A landscape with many valleys, sampled at points; each row gives a point and its height.
A ball rolls from a point to the lowest of its 2 nearest points, and stops where none of them is lower. Distance is the straight distance between rows; heights are no part of it.
j94: [ 17  13 -17  14   0  -3  12  -7 -15 -16 -17 -12   5   1   9  -7  -5  -6
 -43 -21  -7  11   6 -20   1  42  42  15   6  41 -20 -26   0 -27 -32 -14
  64 -43 -11   2 -11  31  -5  42  -6 -20  -2  16 -26  37  28]  (h 767)
j37: [ -1  22 -13   7  -4  16 -13 -10  13   0 -37  22  19 -31  18   3 -26 -15
  30  14  -4 -15 -27  -1 -22 -25   2 -24  -5   6   7 -14   7  14  41  42
 -28 -14  31   3  10  -9 -15 -23   7  25  -1 -28  39 -16   3]  (h 397)
j511: [  3  -4 -16 -27  38  24  -6   9 -26  33  -1 -19   9 -22  -9  30   3 -12
  14  27  24   0  -7 -21 -26 -13 -23   4  -2   4 -10 -33  57 -50  24  23
 -12   2  -1 -29  -6 -19  16 -20  12  27  -8 -28  52 -11 -13]  (h 853)
j920: [  3 -26 -43 -32  79  22  -9 -16 -19 -18  31  -4  -3 -12 -45   9  -8  18
  17  18  22   4  29 -12 -11  22 -40  32  10   1   7  28   4 -57 -14 -45
   6  34 -45   4 -35 -41  29  20  -3  27  -5  13 -31   3   6]  (h 606)
j955: [-19   2 -21  38 -51  23  31 -23  30  -2 -43  21  19 -10  30   8 -40 -16
  34 -12 -17  -3 -43   3 -29 -35   8 -24   1  -3  20 -47  34  33  23  44
 -25 -14  63  33  31  11 -17  -4   4  15   8 -54  20   2  46]  (h 449)
j880: [ -4   1  31 -39 -55 -35  41 -12  32  15  -3  -4 -17   6  25   1  19  -9
   5 -29  12  37  34 -28  17  -6 -28  26  19  -1 -13 -46 -18 -14   0 -21
   4  26  14  27  35  34  23 -12 -20 -28  -8 -23  -7  23  12]  (h 747)
j875: [ -1   0 -11  37  17  10 -20 -48   1 -33 -28  12   7 -12   0 -14 -19  39
   7   4  -5   2 -14   5  14  -9 -11   1  19  -7  10  14 -49   5   7 -14
   3   4 -34  12 -23 -24  14  56  20  -3   3 -17 -27  13  32]  (h 660)
j475: [ 42  18  36 -27  -4  -9   0  -2 -13  -9  -8  17  15 -29  26  17  27  12
 -21   2 -24  31   5 -39   5  12 -52  -7  -4  21 -31  30   2 -50 -21   9
 -10  -3 -13 -17  14 -17  34 -26  21   7 -66  16  16  20 -24]  (h 680)
j316: [ -8 -11  15   9 -52 -28  23 -20  -5  12 -27 -16 -18  15  29  -4  16  18
 -10 -25 -33   3   4  17 -14  -1  16   0  22  10  -5  -6 -30  -9  -4 -14
  11 -19  -7  18  -5   4  15  42  12 -24   2  14 -25  24  18]  (h 242)
j3: [ -6  -8  23  76 -27   7  -6   7  -5   7  -5  18   3  15  16 -42  23  28
 -13  -7  -9  12 -12  10  11   2  32  -9  -3   1  10 -30 -31  37 -57   1
  27 -37  14   5  32  46 -19  13   5 -11  -5  26 -33  30  12]  (h 534)
j307: [ 22  11 -35  14 -14 -37  18  27  28   2   4 -17 -16  18 -20  16   7 -12
 -21  -2 -36 -11  -4   4 -16 -30  65 -24  14   4  39  33  20  16  45  15
  -1 -10  -4  12 -60 -18 -11  19  10 -43   1  45 -34   2 -39]  (h 454)
j13: [-14 -47 -22 -48  50  25  -7 -11 -23  -6  28 -26 -23   3 -20   0 -15  -9
  17   6  29 -17  27  13 -12  37 -33  32  -1 -16 -20  14   1 -24 -12 -26
  15  36 -30  -5 -20 -19  15  20  -7  18  40 -14  -9 -14  32]  (h 579)
j882: [ -6  11  12  14  -7 -48 -18  11   0  -3 -20  -8   8   4 -20 -21   8  14
 -28   4 -15 -34 -13  32  41   1  16   9  12  13  30  33 -36  29  31 -17
   0   4   3 -23  -1  -9 -47  -5 -13  -6  17  -2  19 -19 -37]  (h 535)
j709: [  5 -48   4  -9  36  30 -22 -28 -26 -21  -7   0   3   9   4 -14 -18  14
  29   5  40 -23 -22 -10  29   2 -25  -1   3 -40 -30   1 -60  18 -13 -12
  -7  58  -9  -6  -4  10   3  12   6   0  18 -33  17 -13  27]  (h 215)
j415: [ 16  28  -1   0  -8   0  29  -4  49 -21  -4  22  10  19  -7   5 -14 -10
  -1   9  14  14 -17 -16  32 -27 -24  12   7 -44  24   8  -7  60  15  -5
 -17  41   1  34   3   4   1  -2 -27 -44   5 -31 -19  10  27]  (h 601)
j58: [-17 -62   3 -20  11 -21 -12  -5 -19  17  -3  -3 -16  19 -44   4   1  16
  32 -15   9 -25 -23  17  -5 -19  31 -13  22   4  -2 -10 -28 -21  32 -15
 -19  35  14 -13   1  19  -8  -3  14  30  14  -9  24 -31 -42]  (h 357)
j231: [ 20  20   4  30   8 -16  10  41 -25  15  21 -32  25  23   1   6  13  -9
 -55   1 -35 -28  -2  20 -25  -9  35 -33 -12 -10 -20  24  33  10  -1  21
   6 -23  18 -40 -11  -4 -18 -18 -20   1  -5  40   3  -2 -17]  (h 687)
j64: [  0  -1  15  68 -17  22  -6 -20  38 -30 -26  61   5  -1  21 -35 -17  20
  22   4  -5   9 -14  -8   4 -16  22 -13   3 -28   8 -12 -31  57 -22  13
   5 -26   0  40  22  13  -4   3  12 -18  -2  -1 -33  30  37]  (h 491)
j257: [ 13  21 -36  46  -3  -7  25  -8  21 -39  -8 -15   3   8  16  -7  -6  -9
 -18 -25 -32  10  25 -14  -6   0  66 -10   5  14 -10  -9 -11   5   3 -15
  54 -37 -12  31 -34   5  -7  29 -10 -26  -2  30 -61  37  41]  (h 751)
j369: [ 16   9 -35  14  25 -17 -16   6  30  -9 -24  34  26 -36 -26  -1 -33 -30
  -3  23 -10 -19 -24   9 -27   7  62 -22 -19  52  23   2  37 -27  37  35
  -7 -48  28 -18   4   7 -46 -54 -18  37  -3 -15  45 -16 -41]  (h 282)
j712: [-15   0 -28  56   6  22 -31  -8  38 -27 -20  52  15 -15 -15 -25 -37  17
  22  10   6 -22 -30   2   5 -28  48 -39  -1  -4  31  -4 -29  75  11  33
  -2 -40  14  35   2   9 -44  -2  12   5   6  -8 -24  -5  -4]  (h 447)
j521: [ 14 -19 -20  19   1 -32  -9  23  11 -31 -40  30  -6 -10 -41   7 -30 -14
 -13 -28  -4 -29 -36 -11  16  22  90 -34  -2  56  -8   8   4  -1  27  26
   6 -26  53 -25  13  24 -63 -35  -5  24  -6 -12  35  -5 -54]  (h 190)
j358: [ 16  20 -11  18  -5  -1  17  34 -17  -8  13 -38  14  17  21   0   8 -20
 -28 -18 -15  -9  14 -18  10 -11  48 -22  -1  -9 -34   1  -9  28 -11  13
  37 -17  25 -19 -14  24 -19  -7 -15 -30  -3  55 -18   5  -8]  (h 710)
j804: [  7  16   5 -50 -11 -41  -8  29 -11  53  -2 -41 -24  -8  13   8  15 -48
 -11  18 -27   8  29  16 -36  25   3  13 -11   9  14  19  71 -25  26  37
  -9 -17  -6 -34 -18 -27   8  -9   2   7  26   6  18 -17 -25]  (h 928)
j609: [ 37   6  -2 -28   0  -1  14  -1 -15   2   2   7 -15  -4  19  -6  10   6
 -35  -4   7  18  27 -45  19  35 -11  35  10  12 -23   7  18 -41 -52 -22
  37 -13 -31   9 -19  -8  19  30   2 -37 -29  40 -21  43  11]  (h 786)
j252: [ -6 -32  26  29 -26  15  23   4 -15  20  -3  -1 -15  28  23  -6  22   5
  -4 -24  15  18   1  -9   8   1  17   3   9 -13 -22 -56 -16   2 -58 -12
  24   2  31   7  43  51   5  -1  -1 -12  -7   4 -22  40  16]  (h 568)
j787: [  9  -8  33   4   5  -2  12   1 -21 -42  16  31  23  24 -13   3  12   2
 -20 -40  -4  -4  -7 -15  15  43   6 -16 -15  40 -59  17 -20 -28 -34 -27
  26  -8   5  -5  36  37   6 -21 -11  24 -36   3   6  21   2]  (h 631)
j284: [  5  29  10  31  23  34 -45   2 -10  -3 -42  28  44 -30  19   2 -21  29
 -13  33  -3 -46 -41  -9  10 -24  -4 -37  -9 -12  -8  -4 -24  20  15  30
 -20 -20  11 -26  -4 -19 -37 -38  16  17 -22 -17  41 -12 -28]  (h 329)
j533: [  0 -10  16  29 -53  -7  44 -21  18   5 -36  41  10   5  19   8  -5   9
  -1 -24 -17  17 -20  -2 -17 -17   1  -4  20   9  10 -44  13   1   5   7
  -8  -9  34  24  45  27   4  -7  10   4 -20 -38   3  37  26]  (h 494)
j964: [ 16  17   6  61  18  19 -23   8  -1 -16  -2  45  56   2 -12  -8  -3  38
 -42  18   5 -30 -38 -10  21 -14  -5 -34 -12   8  -1   8 -18  19  -7   0
  -6 -23  -8 -28  10   7 -31 -27   0   8 -36  -5  12  12 -16]  (h 394)
j723: [ 17 -19  25 -39 -22 -23  15 -14 -26   4 -25   9 -14  35  -8  21   6  34
 -60 -10  -3 -14 -22   9 -10  50 -53  31  11  13   1  25  -1 -34 -22 -50
  -4  22 -20  -6   1 -13  15  29   7  -5 -22 -43 -21  25  10]  (h 702)
j765: [ 10  46 -36  38  -4 -18   9   7  29   1  -1   9  54 -29  -3  -9  -7 -12
 -48  16 -26   3  -6   9  -2  -3  23 -20 -13  53  31 -17  39 -11  26  16
  14 -65  22 -19   5  16 -38 -32 -28  12 -10  -6  14  -6  -2]  (h 358)
j295: [  4  -1  14  24  14  33   0 -32   9 -45 -30  37   3   2  21 -10 -24   3
  38   9  11  -8 -31  -5   0  -3 -43 -15  -5 -47 -19  19 -44  41  -5  13
 -27  36  -1  24  21 -14  23  -4   6  12   1 -38  -2  -5  61]  (h 68)
j931: [  6 -67   6 -51 -29 -15  19  11 -18   7  16   1 -55  43 -20  -2  21  33
  -9 -39  29  -3   7 -28  15  51  11  27  13  14 -24   7 -38 -48 -57 -62
  33  20 -16  16  -6  26   8  21   8 -31 -25  44 -25  19 -14]  (h 723)
j983: [-19  33  23  -3   3  40 -25  27   7  23  19  16  20   5  11   3  -6  -5
  33  35  24 -11 -23   3  -1 -48 -17 -26 -24 -53   7 -18   8  59  -3  31
 -45   8  30   4  15   3 -17 -42  -9   2   9  -3  23 -36 -20]  (h 502)
j662: [ -4  -3   2 -28 -25  12  26 -12 -14  30  20 -15   1  17  31  12  19  32
 -14 -21  12  25  29 -29  26   5 -50  39  22 -14 -30 -18   6 -42 -53 -43
  27  14 -31  15   0 -26  32  22  -9 -29 -38  16 -29  48  24]  (h 804)
j46: [-11  10   7  27 -73 -34  27  10  26  12 -17  12   9   8  15   9  15   6
   2 -30 -36   0 -17   1   7 -50  46 -40  19  16  15  -7 -12  21  29  20
 -18 -24  46  14  19  15 -23 -20  13 -16 -29  27  -4   7 -39]  (h 522)
j648: [-31 -35   6 -25 -20  21 -12  -9 -36  65  20  -5 -32 -20  10  -5  13  16
  28   6  37  42  41 -11  -2  18 -65  40  -1  -7   7 -49  50 -34 -39   3
   8  -1 -32  -6  24  -6  36  25  19   2   1 -10   3  27  -2]  (h 455)
j165: [-34 -18  27 -10  -6 -33  13  20  -8  13  43  -3   3  37 -49  -2  28  -1
 -12 -24   0  -4   9  35   3  11  -6   4  -9  27  -3   9  -4 -11   1 -37
   8  19  14  -7  48  25  -6 -32 -27  35  -1  -1 -11 -13 -21]  (h 457)
j749: [ 13 -18  48 -10 -37 -19  33  26 -26  20  13   2  -7  61   1  24  32  29
 -50 -27 -17 -13  -9   6   0  11 -26  -4  -1  -9 -31  27  10 -10 -35 -33
  -1  17   2 -11  18   5  14  -4  -4 -12 -38   8 -13  31  -5]  (h 683)
j4: [ 27  25  21   5  -9  19  20  -3  -9  -6 -24  17  44 -19  30  24   5   3
 -24  -9 -20  13  -4 -20 -27  -8 -40 -27 -12  19 -43   3  28 -40   6  33
 -16 -25  16 -19  26  -6  19 -30   9  26 -44 -24  36  22  18]  (h 704)
j286: [-24  -2  -8 -41  30  22  -8  18 -33  42  36 -54  15  -9  -3  23  18 -15
   6  11  18   5  26 -16  12  -7 -53  16  -3 -33 -32  -9  47 -20   3  12
   4  19 -19 -27  -6 -43  11 -20 -12  13   4  -6  26 -19 -19]  (h 838)
j760: [ -1 -68  -2  -7 -13   2   8  14 -27  25  24  -7 -25  61 -48   4  22  58
  -4 -13  36 -11 -31 -12  27   4  -3  15  23 -10  23  -4 -24 -12 -41 -61
   7  36 -20  10 -17  23   1  38  17 -29 -22  27 -22  14 -32]  (h 743)
j389: [  9  40 -21  26  43  52  -8 -20  10 -11 -21  11   9 -55  -1  17 -16  10
  -1  49  10  19 -10  10 -29  -8 -63  31 -13 -10  40  -2  53  -7  10  28
 -40   0 -24 -22 -18 -43  18  -3  21  21  -7 -56  32 -16  47]  (h 752)
j555: [ 17   4  31 -37  -6 -19   1 -13  -2 -25 -11  26  -1 -22  21   1  12 -21
  19 -18  -9  18  22 -24  -9  21  -5  -8  -9  29 -50  23 -25 -37  -4  11
   6  -8   2   5  32  15  35 -23   6  20 -29  17  15  11  -8]  (h 657)
j80: [  7  -4  37 -66 -21 -40  -9  21 -22  36  -6 -26 -35  -1  10   0  12 -27
 -32   1  -2   6  36  10   4  52 -26  26 -13   3  -8  13  41  -4  -9   7
   0   5  -2 -31  13  -1   3   8 -11  -6  39  -4  17  -6 -12]  (h 917)
j802: [-19  10  -2 -26  -1  11 -33   7  20  12  -1 -11  -9 -10   2  -9 -29  -8
  49  25  23 -14 -28   3  19 -43  18 -21   1 -42  34 -20 -21  56  33  26
 -43  16  16  14 -17   0 -30   1   2 -24  41  -6  28 -61 -33]  (h 451)
j249: [ 19 -15  47 -40   9 -42 -37  14 -31   9 -14  18 -12  -8 -32  -6   4   1
 -16 -11  14  -4 -13  -9  39  63  16  21 -15  43 -11   2  11 -42 -13 -17
   8   3   9 -49  31  31 -18 -15  -3  17   2 -20  69 -24 -70]  (h 359)
j859: [ -3  23 -34  21  50   9  -3 -25   4 -33  12 -21  29   2 -24   2 -14  10
   0   4  -4 -13   1   3  17 -17  -5   2   7  -9  12  17 -34   3  36 -33
  16  16 -27  13 -37 -24  -5  30 -16  -9   9  -6 -28  -3  15]  (h 639)
j71: [-16  23 -12  39  16  35 -51 -29  32 -22 -26  52   4 -29  -6 -30 -43  26
  21  42   9   1 -22  16   6 -24   6  -9   2 -17  62   6 -20  57   0  26
 -37 -23 -19  30 -14 -16 -20  33  27  -4  20 -12 -13 -11  -1]  (h 405)
j35: [ -4 -22  49 -28 -24 -53 -11  26 -11 -11  11  19 -27  19 -40 -21  18  -2
 -15 -31   2  -6   0  21  33  54  23   6 -21  43  -7  24 -19  -2 -18 -29
   7  10  23 -35  39  52 -18 -24 -18  21  13  10  19 -19 -45]  (h 414)
j670: [-20  27 -43   8  27  31 -13 -25  48 -30  12  13   5 -25 -10  -3 -28 -23
  75  23  21  11 -20  -3 -16 -45  15 -19  -7  -8  31 -14 -16  22  37  13
 -24   5  -6  48 -19 -11   7   0  -1  16  12  -5  -1 -41  16]  (h 530)
j450: [-22  22 -47  16  35  14 -17 -29  11   4   9 -17  -2 -28 -18  -4 -13   0
  30  32 -14   4   4  29 -28 -19   1  15   9   7  53  -6  22 -31  40   1
 -11  -8 -33   2 -37 -37  24  26  16  20  21 -11   2 -23  11]  (h 555)
j288: [-31  37 -44   0  14  10 -24  -6  51 -14  -4   7   8 -27  -5  -2 -49 -28
  68  32   6 -21 -44  12  -6 -41  38 -19  -5 -13  61 -25  -6  37  52  27
 -34  -2  18  43 -35 -35 -47 -14  -6  14  34 -21  29 -72 -19]  (h 495)
j878: [ 12  35  -1  29  23  32  18 -15   3 -27 -10   8  37 -18  14  18  -9   1
 -28  14  -6   3  -5   4 -13   1 -66  14 -15  -4 -19  14  30  -7   8   8
 -13  -7  -9 -14   3 -29  23 -14  -6  27 -18 -51  15  11  62]  (h 728)
j461: [ -2 -53  16   6 -10   6  16  23 -16   4  27  -2  -8  60 -40  22  17  51
   9 -12   5 -19 -20   8   9 -33  13 -27  12 -43   1  34 -27  13  -6 -35
 -28  49  -1   9 -22  -1  12  18  21 -32 -14  33 -10   6 -38]  (h 761)
j546: [ -2   3  24  24  -1  24 -14   5  -5  14  22  21  -2  -6  31 -22   6   4
   5  23   6   7  16  12  -4 -10 -21  -5 -20 -29  -9   9  -1  38 -41  19
  -4  -8  -7   2  18   9  14 -11   2   3   5  24 -10  10  21]  (h 509)
j602: [  8  29 -39 -15  30  11  -2  -8   8 -28  -7 -25 -20 -25  16 -10 -31 -72
  24  14   5  -8  11   5 -21  28  17  24 -20  12   4 -14  22   8  34  23
  13  -5  -7   4 -32 -13  -2  12 -18  15  54 -22  18 -44  68]  (h 497)
j844: [-18   8   3   6  46  -4 -49   4 -15   8  28   0   8 -24 -11 -43   1  -5
   4  34   6  -4  21  37   6  21 -18  27 -15   5  15  16 -12  10  -6  -9
   8  -7 -28 -27   2 -11 -17 -16 -11  32  33   4  17 -28  -8]  (h 475)
j311: [  6   5  33  28   0  12  -5  13  -9  -6  37  25  30  28   0 -10  20  21
 -18   8   8 -12 -10  -7  39 -14 -32 -10 -13 -24 -11  25 -22  43 -26 -21
  -1  23   7 -17  26  15  -7 -30 -12   0 -25  12  -5   8  -8]  (h 458)
j693: [ 15   3 -32  10 -45 -44  28  29  51   2 -15  14 -12   5 -14  20  13 -27
   8 -19 -32  11 -13  -4 -22 -39  75 -36  17  38  30  24  21  -6  56  25
 -12 -14  26  11 -16   3  -8 -33  12 -11 -26  37 -12   1 -47]  (h 490)
j263: [ 20 -13  14 -26  33 -20 -28  15  -8 -15 -29  36   5 -16 -32  11 -22 -12
   6  -4  18 -22 -27 -22  22   8  44  -4  -3  30 -21  -1  -8 -17  32   3
  -5  17  26 -37  18  17 -35 -49  -8  20  -3 -23  62 -28 -59]  (h 283)
j69: [ 49  40  -8 -19  15   5 -15 -15  24 -14 -33  32   2 -61  21  -9  -1   0
  -4  30   3  39  24 -60  20 -12 -18  17  12  12  23   2  -8  -7   1  15
  -2  -5 -24  12 -21  -8  11  10  27 -35 -36  20  -9  20 -14]  (h 437)
j949: [ 14  28 -45  41  24   7 -11   9   5  -8  16 -21  26  13 -11   2 -13  14
 -30  25 -24 -25 -12  10  -8 -37  49 -30  12 -23  35  24  19  17  21  15
  -7 -29 -28  -4 -66 -27 -25  36  16 -38  -4  42 -20  -1 -30]  (h 409)
j913: [  3  -9 -34  46   4   0  15   7  31 -39  -9  16   1  16 -30   3 -15  -9
  17 -17 -12 -23 -21   5 -13 -24  61 -48   6  -7   9  22 -27  50  31  20
   1 -15  19  31 -17  -2 -31  -5   6   2   2  12 -26  -2   0]  (h 483)
j910: [ 11  57 -33  15  11  22 -29 -19   3  16 -21  -9  17 -58  38 -10 -10   0
   7  41 -25  24  21  -1 -29 -21 -17   7   4  13  38  -2  32 -29  22  36
 -25 -33 -28 -17 -41 -32  16  16  35  -7  -8  10   7  -7  -2]  (h 523)
j824: [-27 -24  23   1 -35 -27  -6 -21 -10  17  -5   2 -11   2   6 -20  14  18
  25 -13 -16  -9   1  32 -10  -9  -7 -17  10   7   2   1 -41  -3  14   2
 -16   4   7   4  29  14  17   8  10  19  11   9   4 -10 -11]  (h 304)
j101: [  6 -24   6 -46  -2 -12  -8 -13  -2   1 -20 -21 -35  -9  16 -14 -12 -15
  21   6  21  -8  11 -10  11  12 -23  13   3 -25 -14  -1 -37  16   4   8
 -17  47   3  -4   0   8   3  14  -8 -15  44 -18  17 -21  21]  (h 308)
j939: [-22 -15  31  -4 -24 -23 -24 -37 -15   4  -3   0  -7 -13  14 -39  16  31
  11  -5   2  10  18  20  17  20 -50  24   3  15   4   2 -53 -15 -19 -32
   4  13 -26  -7  27  13  20  27   0  17   9  -8  -5   0  16]  (h 356)
j737: [  9   2 -20  31  33   6 -31   1  20  -7 -13  34   4  -8 -34  -1 -19  29
 -13  37   2 -25 -34  17  -9 -28  32 -21  11 -17  59  31   4  38  21  20
 -36 -11 -24  10 -39 -29 -28  22  35 -11   5   1  -3 -15 -36]  (h 354)
j865: [-48 -24  -1  -1 -26  45  20   4 -22  38  25 -49 -42  21  27  30   7 -33
  48 -14  17  12   9  21 -41 -17 -10   1 -14 -44 -15 -47  52  14 -10  41
 -22  14  15   8   7  -6  33  11  15  10  34 -17  11 -18  44]  (h 879)
j738: [-21  26  11  28 -29   7   6   0  15  29  31 -13   4  -4  32 -14  20  -7
   9   1 -10  36  29  16  -5 -28   0   8  -8 -12  15 -41  15  21 -17   9
  15 -25   4  17  15  18  17   9 -13 -17  12  19 -27  16  22]  (h 547)
j52: [-26  33  14   9   2  32  -4 -20 -16   0  28 -47  32  13  30   8   3  24
   9   8  -5   1   2  19  24 -35 -62   5   8 -49  -6  11 -11  18  -9  -9
 -12  21 -13  -9  -9 -36  31  27 -10 -12   4  -4   0   0  19]  (h 581)
j357: [-25  -2  24 -37 -14   0 -15  12 -24  40   6 -25 -37 -25  17   4   4 -41
  11   8  22  18  41  19  -6  44 -58  31 -36  -7 -14 -18  58  12   7  35
  -9   7  -8 -30  28  -6   2  -9  -7  17  36 -38  31 -14  15]  (h 905)
j991: [ -3 -40  18 -34 -13  -6  31  16  -9 -12  49   0 -31  57 -14  10  24  14
 -24 -40   7   9  32   0  -3  66   0  24 -15  13 -45  25 -19 -32 -70 -67
  40   0  -9  22  18  16   9   1 -23 -14 -27  29 -57  35   7]  (h 703)
j219: [ -7  38 -22 -12   7  12  21 -14  53  -6  20   3  13 -15  -7  11  -9 -27
  31  18  18  25  -1  -6   3 -41 -35  14   1 -18  37 -18  20  24  33   0
 -19  27   0  41   1  -6  23  -1 -26  -1  11 -35  -7 -18  32]  (h 564)
j893: [-13  30 -13  38  10  10  14 -17 -17  -7  26 -37  44  39   2   3   2  29
 -28   0 -16 -13   4  29   4  -8 -20   9   3 -18  -4   9   0  13  -4 -36
  22   1 -20  -2 -19 -17   6  41 -24 -15   6  -6 -33  19  38]  (h 613)
j217: [ -9 -11  24 -31  -4  -2 -33 -21 -33  19   3  -1 -12 -43  19 -10  15  25
  18  14  13  30  27 -12  12  23 -77  29  -1  13   0 -11  -5 -41 -26  -9
 -12  10 -31 -21  27 -10  35  11  20  23 -12  -7  13   8  -9]  (h 407)
j664: [ -8 -12 -25 -40  15  27   9   0 -41  34  35 -48  11  16  -4  23  11  20
  -5   1  29   4  18 -33  32 -12 -52  23  28 -32 -15 -16  22 -28 -29 -24
  26  29 -20 -13 -16 -35  18  19 -10 -15  -5  11 -10  11  -6]  (h 821)
j722: [-26  35  35  12  -8  34 -40 -14  -9  16  12  -9  34 -10  29   0   8  36
  22  27  -4   4 -23  17  29 -49 -50 -17   5 -45  16   1 -20  27   2   6
 -47   9   4 -14  13 -23  18  -1  13   0  -5  -5  22 -19 -28]  (h 549)
j548: [ -3   0  -4 -30  36 -21 -46  -7 -17  -7  13 -17  -1 -34   5 -37  -1 -30
  27  13 -14   5  33  15  -8  40   9  11 -12  30 -21  40 -29 -37   5  10
   9 -18 -19 -29  -5  -2   6 -24   0  25  14  32  22 -34 -38]  (h 514)
j685: [-10  -5 -15 -64  42  -7 -14  -4  -5 -21  37 -34 -15 -19   1  -7  -5 -52
  27  -8   3   9  52   5 -14  49  -7  14 -19  18 -49  31  -1 -37   2   1
  24   3 -20  -4  -7  -9  25 -12 -18  30  35  17   3 -27  13]  (h 545)
j31: [-24  -6  16  41  -7 -36   7  23   3  -6  13  16  18  23 -47 -13  10   7
 -26 -10 -21 -30 -23  47  18   8  22  -6  -3  36  28   7  -2  17   9 -25
   5  -2  41 -22  49  19 -50 -45 -39  40  11 -11  10 -17 -28]  (h 496)
j940: [ 25   5 -23 -46  33  -7 -22 -22   7 -20 -33 -10 -16 -45   3 -12 -14 -15
   1  19  16   4  23 -40  28  10 -11  23  21   6  10   5 -32  -8  22   4
   7  23 -24  -3 -30  -6   2  27  14 -21  15   4   2  -8   0]  (h 379)
j74: [ 11 -23  52 -31 -41 -19  30   8  33  23  10  16 -38   1  32   1  37   3
  24  -6  -1  28  36 -23  -9 -17 -19  10   2 -28 -15   0  -7 -10 -19  -4
 -27  28  -5  30  21  -5  37 -21   9 -21 -21  31  -4  28 -13]  (h 768)
j55: [-14  -6 -11 -28  -9  25  18  -9 -23  35  -6 -37 -11  -3  17  46  -1 -18
  14  -8  16   3   0   0 -33  -8 -26  15  10  -7  -9 -49  54 -29  28  20
  -8  10   9 -10  -9  -8  31  13  11   5  17 -42  30  -3  31]  (h 866)
j350: [ -2 -37  -1 -17  10  16 -29  11 -21  26  -6 -13  -4   9 -12  -4  -8  13
  35  11  26 -18 -21  -8  16 -39  32 -19  15 -37   4 -16 -31  23  10  14
 -18  23  14  -6 -28  17 -13  10  29 -21  24  18  22 -33 -43]  (h 406)
j398: [ 46  39 -35  -1  23  17   5 -20  21 -23 -56  11  21 -48  22  14 -15 -14
 -11  16 -11  26  -4 -34 -28 -16   3  -7   9  24  18   1  25 -33  31  43
 -11 -20 -16   2 -41 -26   7  11  26  -4 -27 -12  13  14  20]  (h 487)
j360: [ 11  37 -11 -22 -14 -15  26  -3  21 -20 -25  -8   7 -25  25   5 -15 -59
   5  -6 -18   1   5   0 -13  13  -1   6  -8  23  -3   0  24   9  39  23
   8  -5  25  11   2 -10  -3 -16 -23  22  26 -27  20 -15  46]  (h 453)
j976: [-23  22 -60  22  34  28   4  -6  12 -10  37 -40  -8  -4  -3  10 -21 -42
  31  18  -6  -4   3  33 -36 -14  33   4  -5   4  37 -28  41  -3  44   4
  20  -7  -8  14 -49 -23   9  15 -12  23  41 -12  -8 -44  47]  (h 532)
j29: [ -3 -36   5  -1  23  29  10   0 -31  -1  19   0   6  28 -13  16   1 -13
 -12 -21  26   4   0  -8  -7  28  -7   3  -7   5 -48 -25  14 -21 -34  -9
  26   8  13  -7  31  32  19 -10 -12  22  -1 -19  -7  25  29]  (h 602)
j221: [-13 -19  26  53 -66 -28  58  10  26   3 -29  10 -17  31   4   9  25  13
  -7 -53 -38   6 -24   9 -12 -25  51 -26  27  12   5 -33 -13   7  -9  -4
   0 -11  57  33  41  30 -20  -6  12  -9 -19   5 -28  32  -3]  (h 529)
j321: [ -9 -22  21 -36 -20 -13  47  19  28   3  31  -3 -25  45  -8  25  23 -24
 -15 -36  17  22  37 -15  -1  15   0  23  -2  -6 -31 -18   2  -5 -29 -42
  23  26  20  30  30  31  19 -26 -35 -21  -7   4 -44  29  12]  (h 726)
j500: [  9 -43 -11   9  11 -25  10  26   3 -27   5   5 -24  21 -35  -8   4   2
   4 -19  -1 -21   3  12  -3   8  57 -21   0   5  -7  46 -44  23  15 -12
   7  10  -1  11 -23  16 -15   1  11 -10   7  39 -20 -10 -18]  (h 517)
j167: [ -8  57 -21  14  31  -1 -41   3  10  11  12   0  47 -41  -3 -26  -5 -12
 -12  39   3  -4  12  10  24  -7   5  16  -5  27  34 -21   2   9  24   0
  20 -38  -5 -25  -2   6 -40 -38 -27   4   9  -2  24 -24 -28]  (h 421)
j2: [ 24  -4  -6   8   4   8  10 -32 -11 -15 -42  13   9  14  -1  12  -9  45
 -47  -2  -5   1 -20  -9   8  18 -42  24  22  -1  10  11  -7 -24 -15 -40
   3  13 -37   4 -24 -26  15  59  17 -21 -24 -34 -32  42  32]  (h 682)
j561: [  3 -21  14 -27 -17 -15  19  44 -28  25  48 -19 -33  36 -37   4  34   7
 -39 -32   2  22  14 -10   3  55  21  12 -19  32 -18   7  34 -46 -77 -35
  37 -29  -2   1  10  29   0 -11  -8 -10 -38  56 -32  13 -37]  (h 681)
j135: [  8 -25  -5 -23  -2 -51 -15  20  12 -21 -19 -13 -36  -2 -18 -25  -4   2
  -9  -7   1 -28   8  12  33   9  28  -7  11  -3   7  51 -56  33  39  -5
 -11  30  -5 -13 -37  -5 -36  13   5 -30  37  22   3 -30 -32]  (h 548)
j300: [-20 -26  15 -29 -12  14  10  19 -19  23   7 -34 -50  11  29  15   0 -56
  12 -18  23   9  32  17 -30  38 -10  11 -32 -26 -47 -22  42  18 -32  39
   8   6  19  -6  21  11  11  -2 -11  13  43 -17   0  -2  46]  (h 892)
j413: [ 11 -14  25 -15 -19 -24  24  25 -21  19  20  -3 -11  26 -10  18  32  -8
 -38 -20 -24   8   9  15 -32  28  18  -8 -19  26 -27  20  40 -39 -32  -1
  11 -27   3  -5  16  14  21 -11  -1  17 -26  25 -11  25 -16]  (h 659)
j238: [ 32 -13   1  33 -13 -10  51  29  10 -28  -4 -18 -17  38  11  17  12  -5
 -30 -35 -28 -10  10 -16 -35  14  69 -17   2 -13 -29  19   2  10 -18 -12
  33 -17  14  25 -21   3  -7  17  -1 -35 -11  44 -46  43  21]  (h 734)

Call two points neighbours if one is among the 2 nearest of the other. Go from one point of each pair to the other, from neighbour to neighbour, staying as low as possible. Name the highest point that can't be avoided.
j284 / j413 => j723
j284 / j521 => j135
j284 / j737 => j221

Where does a ball stop that starts at each point below?
j664 => j413
j450 => j295
j875 => j316
j13 => j521
j882 => j521
j878 => j737
j80 => j413
j389 => j295
j804 => j413
